Points on a hilly landscape, in no order, each with its height.
A ball rolls from a point to whichever of its 2 nearest points has the largest drop for the distance, and stops where none of them is lower. Distance is the straight distance between rows; heights are no part of it.
z_955: [ 53 114  99  70  60 104 101  82 109 124  76 105  84 126 113 134 118 100
  98 121 103]  h=300
z_748: [111 114  85 126 119 105  78 121 115 117 125  91  64  94 115  72  88  76
  93  94 112]  h=323
z_369: [130  92 110 100 114 102 130  97  84  98  99  95 116  81  78  98  93 124
 106  72  93]  h=357
z_427: [102  99 133  84 114 124 115  65  91  98 112  83 108  58  89 104 108  95
 103  92 101]  h=168
z_512: [100 127 105 129  97  87  89 102  97  87  92 135  99  96 118  61  87  98
 113  98  86]  h=351
z_794: [115 109 115  81 121 120  94  80  82  96 121  83 131  80 104  72  96 106
 114  71  78]  h=411
z_727: [110 101 128  98 132  74 103 100  98  91 116  93  94  93 111 106 133 106
 122 116 134]  h=257
z_725: [ 73 116  96 131  71  86  96 115 129  84  91 120  99 104 122  89  86 109
 107  97  84]  h=317
z_137: [113 124  89  80 102  93  65  78  93 122  84  87  79 116 124 108 102  81
  70 112 109]  h=165
z_317: [139 121 109 101 103 139  84  63  86 109 118 103 104  83  78  95  78 107
 100 110  90]  h=340
z_923: [105 106 109  95  76  43  98  83 127 128  93  93  96 120 110 116 115  83
 103 115 112]  h=385
z_589: [133  72  96 121 122 106 139 110  63 103  99  98  93  76  72  82  73 103
  93  54  86]  h=378
z_509: [126 101 108  80  89  76 107 100  91 100  97 111 133 119  99  76  96 122
  78 107  99]  h=457
z_795: [106  82 106  90 104 119 104 114 109 101  84  67  97  98 120 107 116 102
  76  76 115]  h=81
z_107: [ 83  79 132  84 102 104 118 109 123 108  97 120 102 106 100 131 133  93
 124 124 120]  h=166
z_985: [100  89  87  93 108  71 105  86 101 105  99 109  85 144 104 122 125 107
  99 141 138]  h=207
z_538: [ 90  88 109  90 139 117 120  98  99  65  97 112 132  87  78 124 124  92
 113  92  85]  h=193
z_631: [ 89  74  95 104  92 121 140 117 131  82  93 112  94 103 106  68  42 107
  81  89  87]  h=229
z_19: [104 120 108 126 106 131  82 107 109 123 107  98  78 116 120  93  74  83
  78  56  84]  h=184
z_963: [ 92 107  92  81  81  99  77  86  87  94 120 108 118 121 105  66 103  83
 108 117 115]  h=387
z_935: [ 78  75 119 116  97 100 128 116  88 105 102 132 121  85  80 107 124 123
 101  77  75]  h=267
z_128: [ 93  76  98  83 116  99  97  72  68  90 148  76 127  97  94 105 132 100
 129  94 114]  h=461
z_564: [113 111  95 106  96 101  66  87  87  99  94 128  66  90 114  85 101  86
 100 116 120]  h=421
z_940: [102  70  86  90 132 107 116 113  63  78 121 107 117  71  79  94 114 125
 105  88 112]  h=575
z_912: [ 82  96  94  86  58  60 100  90  85 132 120 117  87 119  94 104 117 113
 105 128 125]  h=296
z_152: [ 86  98  89 113  88  82  97 111 125  83  86 126  91  97 104 107 121 104
  75 128 114]  h=321
z_292: [ 91  89  80  77 132  64  75  52  93  96 119 110  79 150 124 107  99 102
 106 157 121]  h=365
z_456: [125 124 125 133 109 112  86  99  96 105  90 121  64  92 110  88  58  89
  87 107  64]  h=258
z_544: [ 85  71 117  73  84 115 131 109 113 101  91 111 122  75 109 103 127  91
 116  69 108]  h=589
z_177: [101  97  83 111  70 103  83 104 102 103 107  90  83 109  83 103 100 137
  78 124 115]  h=363
z_422: [ 70 123  81  69  60  75  81  80 110 111  70  94  79  92 120  80  96  95
 100 119 106]  h=236
z_53: [111 100 114 107  84  98 112 102 110 132 146  96 120  84  63  99 103  90
  97  82  92]  h=251
z_251: [ 93  86 132  98 111 113 112  87 121 110 116 117 133 111  86 136 126  97
 133 118  94]  h=201
z_551: [ 68 113  88  81 103  66 105  96 111 139 108  91  94 113 112 118 115 131
  94  99 132]  h=429
z_984: [ 82  97 106 117 113 112  78 105  90  96 139 100 124  93  86  88 128  92
  96  93  88]  h=325
z_900: [126 113  79 102 113 112  63 115 105  98 117  70  80 112 107  83  91  84
  91 115 114]  h=352
z_537: [ 81 108  89  87 118 138  95  71  94  66 120  99 140  64  78  96  98 103
 101  85  77]  h=355
z_663: [ 86 137  84 124  89  74  76 109  98 103  85 118  77 111 128  77  80  74
  91 104  88]  h=376
z_175: [ 87 112 102  70  71  82 116 105 117 109  90 116  86  91 107  66  72  80
 104 111 117]  h=235
z_527: [139 101 106 126 104 129 107 110 118 101  91  83  89  92 109  82  64 123
 113  77  90]  h=374
z_511: [125 107  89  77 132 101  67  99  96  70  83 103 113 123 124  86  95 121
 103 130 105]  h=488
z_215: [100 128  75  75 114  83  84  89  89 118  90 101 100 122 132  94  93 138
  86  96 112]  h=406
z_647: [123  72  93 125  84 114 114 103 112 112 106 115 116  73  70 108 107  77
 109  61 105]  h=250
z_993: [ 86 128  90 109 103  93  62  87  89  90  90 120  60 106 110 110  96 102
 107 144 117]  h=402
z_57: [135 103  95  92 139 136  79  84  87  81  94  95 106  81  97  91  90 131
  98 107 105]  h=460
z_484: [ 90 110  93  83 111 111  84 113  82 101  99 110 101 124 117  92  99  65
  58  92  96]  h=141
z_353: [126 100 110 138 106 109  98 119  98 101  83  82  62  92 108  81  48  90
 100  94  56]  h=178
z_600: [ 67 109 107  73  79  82 117  77 122 132 106 102 119 150  99 130 114 107
 117 123 102]  h=306
z_513: [110  93 115 113  76  88  97 105  94  79  77  89  99  99 107 110 123 107
 102 108 111]  h=263
z_942: [ 95  95  94  83  94  91  98  90  95 102  96  89 100  97 122  82 100 132
  89  91 119]  h=392
z_286: [ 58  90  80 100  87 111  97 128 115  81 104 105 101 100 102  85  92 102
  83  97 104]  h=472
z_913: [ 94 103 104 137  68  95 102 129  97 111 102  92  85 115 108 106  96  98
 102  60  86]  h=255
z_530: [ 54 113  78  87 101  64  82 110 129 100  77  80  72 110  90 120  94 107
  76 129  98]  h=140
z_643: [142  90 112 106  86  93  99  73  76  96 100  83 117  90  74  96 105 130
 106 102 105]  h=336
z_832: [ 86 134  69  97  89 105  71 106 106 117  92  96  66 108 113  87  67 111
  81 116  97]  h=45
z_502: [110  86 116 121 110 109 121 133 123  77  84 101 108  95  95 103  99  96
 105  85  82]  h=313
z_859: [ 95 106 128  99 108 122 131  93 131 111 117  91 122  61  93 106  93  86
 124  71  67]  h=232
z_428: [ 99 107 102 110  76  89  89  92 101 113  93 125  99 136  88 115 116  89
  71 109  94]  h=222
z_657: [109 114 103  68 139 102  88 116  63 114 105  98  93 105 120  63  76  95
  79 113  84]  h=520
z_232: [100 111  70  90  87 102  66 122  74 103  98  81  78 132 109  84  85 115
  92 104  95]  h=147
z_293: [ 82  95 107 104 116 103  84  91  97 103 151 107 117 108  85 105 111 116
 114 126 103]  h=339
z_809: [ 77 104  96  72  72  84 106 106 134 110  87  87 126 136 117 130 121  93
 110 107 103]  h=280
z_380: [124 120  93  49 106  74  88  95  69 116  79  98  73 108 112  87  77  86
  89 131 122]  h=516
z_797: [ 73 120  79 109 116  47  88 117 101 103  80 115  79 102 114 100 107 125
  85 119 116]  h=605
z_872: [110  81  86 146 120 125  92 105  89  70 113 104  97  87  67  74  53  96
  84  84  59]  h=125
z_331: [108  63 117  78  81 110 122  73 112 116 114  97 118  76  70 132 120 102
 148 119 107]  h=606
z_170: [107 102 113  87 130  69  98  97  87 105  96  86  77 126 108 113 110  95
 112 130 137]  h=233
z_349: [132  67 126  97 101  90 103  74  78 101 136  62  98  85  74 115 129  96
 117 104 120]  h=75
z_387: [101 113  82  90 115  75  93 116 108  88  61  97  72  77 127  73  71  88
  91 105 108]  h=439
z_681: [124 110  93 143 108 112  78 112 102 100 119  89  91  89 116  81 103  92
 103  67 101]  h=305
z_469: [134 110 104 102 108 118  72  92  67 101  88  95  77  88 105  91  97 116
 107 107 106]  h=441
z_573: [ 76 146  95 115  69  85  86 111 106 100  89 113  90 123 110 105 108 113
 119 111  94]  h=350
z_138: [106 107 119 100 112  96  95 118  56 101 100  97  91 108 102  67  79  96
  72  84  74]  h=542
z_855: [128  83 118 108 105  91 110 108  73  91 101  84 121 108  83  86  77 106
  71  85  56]  h=558
z_336: [107  91  94 111 119 140 114  87 100  79 109  92 110  73  62 100  65 115
 110  84  60]  h=70
z_271: [ 67  96 112  93 101  89  99 100 105  93  80  95  92 118 132 149 141 109
 107 112 122]  h=218
z_604: [ 50 108  81  79  84  82  88  62  94 117  88 104  70 126 114 140 128 121
  98 116 116]  h=320
z_247: [ 91 135  86  89  87  59 104 102 119 133  76 103  81 136 104 115 113  63
  96 110 102]  h=403
z_302: [ 77 102 100 100 103 113 113  79  94  75 119  89 137  43  73 106 102  99
 129  79  68]  h=345
z_173: [108 113  86 125  94 139 106 116 100 114 116 117  78  92  88  71  63 105
 100  90 100]  h=187
z_294: [132 104 110 107 105 105 104  97 101 117 125 100 147  93  84  98 108  88
 101  57  80]  h=274
z_461: [ 98 121  78  87 123  75  72  89  95  96 103  94  83 121 130  99 115 103
 119 124 144]  h=259
z_645: [ 61  94 111  74  95  80  99 113 112 138 131 105 113 109 115 116 127 110
 101 110 127]  h=438
z_39: [129 113 123 105 103 104 121 127 113  92  91 104 116 120  98  89  80  94
 123  98  80]  h=347
z_398: [ 92  76 104  91 109  78  93  32 101  92 128 105  75 124 121 115 103 121
  96 156 123]  h=353
z_615: [135  88 100 131 124 111 112 106  92 110 105 103  84  81  91  61  68  80
  93  68  83]  h=395
z_575: [105 106 101 107  73 106 113 105 111  88  99 110 117  89 107  86 100 101
 128  66  89]  h=419
z_296: [ 82  58 101  90  83 128 127 103 116 104  90 120 108  65 109  86  97 109
  95  66  96]  h=583
z_43: [ 76  92 102 118  99  92 104 115 119  94  98 138 119 100 116 119 131 114
  90  95  99]  h=304
z_845: [101 101 117  92 105 100 127 107  93 124 104 118  64  78  96  97  98  86
 101 104 121]  h=319
z_899: [ 85  95 105 140  87 114  93 125  94 102 106 112 114 106  93 108 109 105
  74  67  64]  h=285
z_213: [119 112 112 101 131 125 109  87 118 103 114  91 118  64  74 109 103  87
 126  88  95]  h=200
z_695: [118 110 107  94  96  95  74 103 106 110 135  65 108 123  92  78  91  95
  99 115 116]  h=371
z_301: [113 122  84 128 113 105  62 102  99 115 115 119  96 108 123  85 114 110
  90  90 109]  h=288
z_916: [103  70 114  73  81 114 129  88 117 102  99 107 145  70  87 124 114 102
 142  84  97]  h=597
z_689: [ 75  96 118 117 108 110 115 114 109  99 102 139 134 101 111 105 104 123
 108  71  82]  h=289
z_524: [140  95 112  99 108  93  94  82  82 112 127  73  84 121  79 107 118  86
 125 123 124]  h=114
z_975: [ 61 100 101  81 105 102 102 120 105  97 109  88 109 117 109 111 109 119
  69 102 101]  h=486
z_982: [ 81  86 119 105 134 125 126 103 102  91  99  85 103  68 106  95  79 106
  89  53  67]  h=260
z_95: [116 106 118  98 137 116 116  96  87 100  95 122 111  98 100 112 117  79
  78  85 103]  h=133
z_180: [ 97  77 115  91  77 107  95  69  91  73 111  89 143 113  93 105 131 110
 136 109  97]  h=383
z_546: [ 96  65  89  96 102 108 115  99  89  94 106 124 113  58  73 105 116 114
  84  94 119]  h=570
z_941: [117  94 129 114 110 109 115 102 137  92  96 105 124  90  75 138 119 103
 106 124  88]  h=234
z_673: [128 106 104  72 114  99  84 113  79 105  82  79  81 101 122  77  79  74
  79 116 106]  h=494
z_637: [123 111 132  97 104 110  94  79  71  91  89 108 105 104  81  96 103  90
  87 120  78]  h=246
z_958: [ 86 130 113  87 126 102  89 118 111 106  96 101 101 127 116  83  78 103
  89 116  94]  h=519
z_410: [104  96  89 116 129 128  92 109 116  79 115 101 111  67  66  73  77  99
 103  94  80]  h=74
z_6: [103  96  98 104  79  90 104 109 111 103  57 103  85 104 125 128 137  99
 105  98 126]  h=239
z_125: [114  94 103 130 103 121  92 116 127  84  99  87  76 108 106  78  54  74
  80 114  72]  h=68
z_120: [ 80 103  96  81 123  95 115 139 121 103 104 115 119 125 111  91  83 122
  75 108  90]  h=499
z_713: [ 91 102 102  82 107 122 113 105  90  89  95 113  87 103 105 100 107 117
 134 123 121]  h=379
z_149: [103  87  93  89  82 115  94  97 121 111 110 100 101 117 104 124 126 131
 141 115 133]  h=602
z_976: [ 97  87  87  86  77  66  82  54 113  98 108  89  73 129 101 113  96 105
 104 164 127]  h=334
z_419: [ 78 130  75  68  81  56  96  84 107 126  69  94 100 122 101  93  86  89
  63 104  91]  h=299
z_709: [ 91  93 102 105 119 127 104  86  97 105 136 119 134  80  72 115 115 128
 131 101 107]  h=354
z_220: [ 91  70  98  98 106 117 119 113 107  87 117 106 135  68  52 133 119  99
 112  88  90]  h=219
z_902: [106 116 103 111 133 102 107  75  84 113 133 120 114  53  70 108 102 121
 112  88  94]  h=367
z_909: [ 71  75 115 110  89  93 105 113 110 110  99 119  97 111 105 158 146 115
 118 113 116]  h=197
z_578: [116 130 130 100 104 123  92  95  99  88 106 109  89 101  76 101  91  83
 108 145  90]  h=294
z_72: [105 123  71  63 106  59  86  95 110  91  60  87  91 102 132  85  84 100
  99 122 112]  h=409
z_56: [110  91 101 103 132 128 121 105  98  83  86 130 108  75  80 114 116  64
 104  70  96]  h=163
z_831: [ 89 133  61  99 114  77  83 122  87 114  77 117  61 103 132  98  98 118
 107 101 119]  h=598
z_952: [ 95 109 117  92  97 115 113  93 108  79 103 108 107  85  94  83  92 107
 122 132  96]  h=348
z_593: [ 84 101 110  97  92 138  96  80 128 107 109 113  99  94 109  97 104 114
  77  96 113]  h=71
z_350: [106 100 106 105  70 124  94  98 109  82 101 101 134 103  95  98 114 114
 144 102  90]  h=398
z_837: [104  76 127 116  75  84 112  94  98  89 110 103 136  87  68 109 118  78
  89 101  73]  h=582
z_372: [107  80 133 111  88 108  91  98 109  96  99  97  93  88  83 120 122 105
  57 122 103]  h=554
z_41: [ 98  94 121 106 108  93  82  79 130  90 106  89  99 102 108 120 124  97
  74 126 126]  h=547
z_315: [138 113 111 122 122 132  82  87  81 105 103 118  91  76  87  82  68  87
  80 111  75]  h=308
z_724: [105  99 114  90  90  85 137 128 110 110  87  99  76  90 101  88  79  68
 102 100 102]  h=281
z_648: [123 115  88  89 109 111 115  75  84  89 115  78 111  41  51 118  73  74
 127  95  85]  h=169
z_507: [124  88  87  90 109  94  83 109  86  88  86  90  87  77 127  53  62  72
  78  94  98]  h=469
z_677: [ 98 121 112  75  93  60 120 130  92 121  92  80  78 116 108 100  95  82
 106 103 110]  h=324
z_237: [ 80  97  85  81  91  74 100  89 102  81  87 101  92 114 106 122 127  98
 125 144 138]  h=183
z_934: [107  63  87 119  91 105 131 112 114  89 113 109 114  87  91  65  53 109
  93  73  88]  h=275
z_857: [ 89  97 110 108 122 120 146  96 107 108 114  93 119  53  79 108  62  96
 110  53  66]  h=261
z_169: [107 105  95  98  98  69  79  70  65 114  97  97  83 139 118 114 100 141
 105 136 115]  h=643
z_737: [109  73 127  99  81  85 103  62  79  98 120  84 116  58  95 112 136  92
 115 100 116]  h=104
z_884: [ 97  91 124  79 100 119 121  99 126 114 111 114 107  98 100 115 105  94
  88 119 110]  h=118
z_159: [130  99 117 112  96  95 108 120  94  93  85  82  94 111 103  86  79  57
  78  84  77]  h=314
z_998: [103 103 108  91 105  68 111  96  56 106  94 100  88  86 117  65  86 122
  89 102 112]  h=372
z_435: [ 98 117  92  84  59  87  91  92 107 110  67 101  97 130  98 104  84  87
  76 119  83]  h=262
z_572: [ 95  93 100 109  88  96 110 139 107  96 113 109 127 123  74 107 113 116
 123 122  92]  h=425
z_319: [ 88 115 103  80  94  52  97  68 101 121  91  94  92 135 119 114 113  89
 134 135 113]  h=362
z_278: [114 110  61  96 125 124 120  89  98  78 109  88 126  50  58 121  67  89
 106  77  66]  h=123
z_62: [105  98  77 127 118 130 115  91  75 108 101 102 119  64  76 130 104 112
 110  33  71]  h=180
z_717: [ 97  96 103 103 110 110  86  65  81  64 107 100 149  80  85  98 118 114
 122 108  82]  h=368
z_193: [121 108 124 100 126 114  98  94  73  84  95  76 116  70  98  79  69  67
 100  73  52]  h=245
z_54: [ 69  76  88  96  68  98 110 143 152 102  97  93  98  88 115 106  87 106
  90  92  98]  h=455
z_584: [155  91  99 108  81 106  94  87 105 100  86  93 121  99 102  79  94 118
 102  90 107]  h=316
z_868: [100  78  91 126  92 126 127 126 112 104 131 112  96  84  77  89  75 115
 112  87  86]  h=241
z_867: [ 65 114  64  96 111  81  76  88 122  96  84  77  80 117 100 127 106 123
 104 148 121]  h=43
z_209: [102  81  89  90 123 125  98 120  95  90  96  83  93  86 123  82 106  73
  88  53 107]  h=126
z_205: [ 89 118  90 118  95 128  97 108 100 122  99 116  60 107 106  92  80  99
  76  90 101]  h=131
z_711: [117 102  93 126  98  98  90  95  93 104 107 128 103  84 105  59  72  71
  96  74  94]  h=373
z_279: [ 91 101 105  83  88 102  86  64  70  96 125 108 103 113 110  81 121 116
 138 117 125]  h=369
z_288: [114 112 108  81 110 108  97  99 108 131  86  91  93 122 119 114 111  88
  70  85 122]  h=122
z_172: [ 80  99 111 133  81 128 100  84 104  82 119 105 114  47  80  98 101  77
 114  83  59]  h=327
z_535: [ 70  97 122  77  81 104  88  88  58  93 108  89 100 113  96  99 115 112
 124 122 103]  h=344
z_374: [137 109  80 117 119  91 109 117  80 106 131 109 116  86  50  87 100  85
 113  69  89]  h=293
z_866: [ 75 132 102  80 118  83 105  91  76 103  68 110  66 110 119 112  93 118
  92 128  94]  h=625
z_858: [ 94 120  75  71 106  61  98 125  87 107  66  91  95 129 109  85  78  91
  67 108  86]  h=341
z_87: [ 82  72 110 127  99 137 134 110 125 116  97 132 112  82  90 126 103  72
 107  63  77]  h=230
z_3: [ 82 102  96 116  98 124  86 119  93  91  93  87  83 107 104 101  98 155
  96 101 108]  h=386
z_739: [ 62  94 105  79  97  77  94  86  92 105 122  82 117 133 120 118 132 101
 111 110 117]  h=446
z_716: [ 76 129  77  75 105  82 109 108 117 131 100 111 107 117 127  87  85 120
  89  98 119]  h=418
z_585: [117  83 115 113  90  97 117 124 141  87  91 100  98 103  88 106 102  97
 101 127  99]  h=276
z_492: [103 113  82 114  89  89  96 139 111 113 128 102 117 120  86  90 100  98
 103 109 107]  h=408
z_386: [ 86 105  78 100  95 133  82  97 116  88  83 104  99 112 128 102 112 108
  90 105 118]  h=24
z_539: [ 88 107  70 105  95  87 110 114 158 121  70  98  71 105 110  98  75  90
  90  82 114]  h=97
z_652: [ 88 116  84  86 122  56  85  77  77 110  69 102  71 134 117 126 105 123
 112 136 110]  h=637
z_322: [106  85  98  89  70  82  92  63  98 119 128  91  85 125 101 109 105 111
 106 129 132]  h=315
z_303: [119 115  68 109  94  95  98 112  97 102  76 125  78 119 118  89 104 118
 109  93 127]  h=591
z_321: [107  90  85 121 113 130 107 119  91  93 105 100  78  89  83  95 108 141
 122  95 114]  h=405
z_490: [ 78 118 100  90  99  76  79  95 115  78 100  89  86 135 105 122 108 108
 119 156 108]  h=127
z_844: [113  94 109  85 104 114  79  92  79  90 125  55 115  90  94  85  97  99
 107  96  99]  h=394
z_520: [ 72  94 123  71  89  67 124  68 108 121  95 107 109 119 131 137 116 122
 103 123 110]  h=326
z_90: [ 79  66 111 110  99 105 108 130  74 105 105 104 119  83  68 134 134 103
  96  84  85]  h=244
z_613: [ 91 108  85 113 120 102  66  80  93  91 116 108  98 114 110  99 132  95
  96 108 133]  h=277
z_510: [108 114  80 115 105  99 103 135 125 113  76  88  75 119 134  85  67 106
  95  83 102]  h=159
z_778: [104 103 119 105 114 114  98 103  90  98  83 131 106 118 106  88 105  79
  60  79  77]  h=98
z_827: [ 94 105  80  99  51  91 106 109 136 113  69  89  92 107 128  91  84  78
  88  80 109]  h=144
z_257: [127  93 117 105  81 111 110  90 108 121 115  93  92  83  82  92 100  81
 103  76 111]  h=220
z_156: [114 119  78 117 118 107  72 116 116  96  66  81  88 109 142 104  93 118
  88  81  95]  h=211
z_255: [ 97  76  99 116  87 145 112 111 130  76  88  93  91  93  96  93  61  87
  97  97  75]  h=164
z_11: [100  89  95  88  61  73 113 112 106  98 112 122 135 114  84  95 109 123
 100 121 108]  h=442
z_841: [100 108  96  98  99  91  89  90  96 106 104 128 107 151  95 122 127  84
 106 126 116]  h=227
z_596: [117  94 122 106 121 120 110 103  88  93  72  82  95  87  98  94  83  63
  77  61  67]  h=279
z_226: [122  85  87 120  90 104  85 116 112 112 126  96 100  94  82 101 137  97
  87 101 131]  h=611
z_683: [ 93 128  91 138  93  87  64 112  87  96  97 106  67 126  96  99 101 111
  97 121  94]  h=377
z_685: [ 78 121 113 102 101  64 105 101 102 104  76 103  76 107 117 114 108 115
  66 118  90]  h=614
z_340: [ 93  93 107 137  91 102 107 114  81 107 126 101 106 105  83  72  66  92
  91  59  62]  h=346
z_40: [ 80 140  75 107 117  56  67 106 120 102  72  98  77 110 124  94  80  72
  84 123  82]  h=407
z_885: [ 79 108 103  96  72  93 113 113 123 121  70 101  65 115 101 142 121 105
 106 111 111]  h=268
z_465: [ 92  78  88 109 104 117 113 111 107  95  86 128  91  74 104 104 107 108
  84  70 114]  h=577
z_142: [118 105 136  90 122  89 116  97  65 104  96 109  86  81 101  85  99  99
 103  99 113]  h=349
z_962: [ 87 114  92 111  81  94  77 124 102  98  99  78  94 126 113 100 101  88
  87  87  94]  h=215
z_185: [ 93  73  78 110 112 118 121 112  77  75 109 103 118  77  81  84  99 102
  80  60  91]  h=581
z_641: [ 74 127  71  73  62  76 111 106 133 109  73  90  88  99 124  73  77  85
 114  99 107]  h=189
z_235: [102  78 131  96 113  89 107  89  94  94 116  85 103 110 106 116 114 130
 110 131 115]  h=278
z_969: [ 88  96 102 125 100 140 119 104  96 115 106 124 114  75  73 128 117  98
 129  53  85]  h=204
z_738: [124  87 124  98 100  97 130  84  99  86  90 107 136  73  74  94 111  71
  82  82  71]  h=576
z_692: [145  78  88 131 107  84 112 121 100  89 105 104 120  87  76  90 113  93
 105  71 104]  h=273
z_201: [125 115  99 100 136 129  87  92  94  91  89 117 117 107 124  87 100 114
 101  97  92]  h=473
z_112: [120  89 106  81 117 115  94  96  75 102  99  85  94 127  82 105 116  81
 102 113 114]  h=160
z_911: [ 89  82  91  87  77  83 102 105 105  98  94 107  87  86  90 105  98 122
  76 139 124]  h=342
z_839: [ 76  88  97  82  99  92  85 113  91  76  88  91  94  92 120  99 141  72
  95 103 124]  h=202
z_270: [122  91 117  76 112 113  99  84  60  79 100  94 112  93  75  91 105  69
 105 115 101]  h=205
z_720: [ 78  85  99 100  99 104  87  93 106  73 106 111 158  69  96 109 131  99
 126  81  91]  h=382
z_489: [109 102  86 132 112  95  91 147 109  92 118 105  98 122  96  84  84 103
  90  85  93]  h=391
z_313: [ 66  97  98  74  55  63  91  78 102 113 104  92  95  94 119  98 105  98
 104 121 125]  h=272
z_662: [ 45 103  60  74  77  72  98 126 136 108  86  68 101 113 103 120  99 104
  87 104  96]  h=217
z_808: [138 107 105  90  71 102 100  87  88  94  68  84 101 117 117 108 106 114
 111  98 108]  h=290
z_458: [ 96  80 125  77  91 106 107  74  79  91 110  86  89  70 108 100 122 108
  99  93 128]  h=135
z_337: [ 99 142  92  94  99  66  91 120  84 120  87  85  80 128 111  89  86  81
 122 119 102]  h=366
z_882: [ 77  92 131  77  99  90 118  90  70  86  97  88  85 121 105 122 120 108
 125 142 110]  h=309
z_328: [118 101  86 122 107  94 122  98  73 105 115 115 120  85  63  72  71  79
 106  61  62]  h=318
z_397: [ 90  85 116 116  92  91  88 105  91 122 127  87  83  98  89 111 133  84
 101 104 123]  h=616
z_312: [106 112  65  73 109  60  65  61  87  93  92  89  90 146 111 108  95  87
 120 157 129]  h=384
z_359: [ 71 102 116  88  79  84 119 119  78  96  77 105  70 107 100 128 110 114
 110 123 105]  h=312
z_161: [140  91  83 135 100 117 116  95 110  80  83  94 115  77  91  85  62 134
 126  65  68]  h=338
z_94: [124  95  84 114  95 114 104 110 102  87  69 120  84  93 110  83  83 103
  87  86 107]  h=584
z_785: [ 98 108 124 112  91  98  88 106 102 138 123 100  66 117 104 116 116  92
  74 118 114]  h=622
z_306: [ 82 112 115 142  81  74  87 111 103  98 111 107  81  92 122  95  99 100
  90  81  81]  h=286
z_703: [ 99 110 124  92 124 107  90  98 114  85  86  91 102 114 123 109 110  96
  85 124 101]  h=537
z_412: [123  98  55 104 113 113 113  85  82  92  98  98 120  68  73 123  85  85
 101  38  77]  h=158
z_894: [ 94 115  82  93  79 101  69  74 104 111  98 103  88 127 109 125 112  93
  68 133 110]  h=196
z_996: [ 99  78  94 106 157 124 133  84  88  72  90  91 117  54  95 102  67  96
  92  63  66]  h=284
z_597: [131 105 112 112 108 111  99  78  84  84 101  72 107  57  73  95  85  72
 115  92  64]  h=212
z_877: [ 96 117  81  59 130  65  90 105  88 104  72  67  98 132 128  98  90  93
  82 126 101]  h=380
z_377: [ 95 100 113 120  92 122  94  95  86  83 125  99 108  84  82 104 101 102
  94  85  62]  h=311
z_418: [ 95  81  96 139 114  90  98 133  99  87 111 107 102 110 110  63  58  91
  78  79  65]  h=370
z_862: [116  70 112  94 101 127 116  89 105  91 105 108  93  69  65 108 107  97
  75 114 108]  h=563
z_402: [ 89  97  94  95 113  92 105 133  84  86  96 101  88  91 122  83 111  83
 100  84 115]  h=167
z_267: [100 112 128  68  96  86  96  51  98 121 104 105 100 126 134 111 114 102
 108 120 123]  h=343
z_165: [ 77 101 107  99  78  98 118 121 125 112 110  91 109  93 116  97  97 113
 114  81  97]  h=437
z_405: [ 87  87 107  73 106 100 102  80  92 112 125  91 136 106 110 100 131  95
 108  81 116]  h=454
z_467: [102 106 105  83  56 118  81  89 100  85  87  95  91 107  95  78  93  83
  72 113  91]  h=303
z_819: [133  82 100 115  95 114  97  93 123 111 124  80 114 114  87 125 132 116
 113 112 136]  h=607
z_874: [119  78  98 103  59  93 100 105 120 110  91  86  88  89 108  95  96  78
  90  78 117]  h=182
z_109: [ 84 107  73  96  81 101 104 118 114 108  92 110  86 117 106 107 111 133
 120 102 145]  h=596
z_658: [ 85  59  93 123  96 139 124 113 122  80  88 107  99  85  81 108  87  78
  92  65  73]  h=213
z_810: [ 89  96  81  81  80 101  75 117 128  99  97  69 111 134 108 120 116  96
  90  97 115]  h=253
z_579: [107  90 110 100  92 106 121  96  82  79  93 115 137  98  70  87  81  91
  79  83  63]  h=568
z_453: [116 103 103  98 125 137 107 104  92  83 103  85 103  95  91 107 120 129
 143  99 113]  h=400
z_2: [131 129 107 112 100  85  96 131  98  97  86 107  90 128 114  82  92  80
 121 102  87]  h=381
z_18: [ 97  73 102 139 124 146 121 104 110  79 110  89 105  79 100 100  81  88
  99  57  75]  h=237
z_812: [131  76  74 121 106 119 123 100 123  96 109 107 134  75  75  85  71 105
 115  61  77]  h=310

Call two points neighbours if one is among the 2 nearest of the other. Go from one point of each pair to the other, from neighbour to neighbour, staying as low as possible. Name the highest point that can't be avoided.
z_539 and z_336: z_934
z_641 and z_386: z_156
z_795 and z_641: z_513
z_125 and z_336: z_87
z_349 and z_278: z_857
z_795 and z_867: z_841
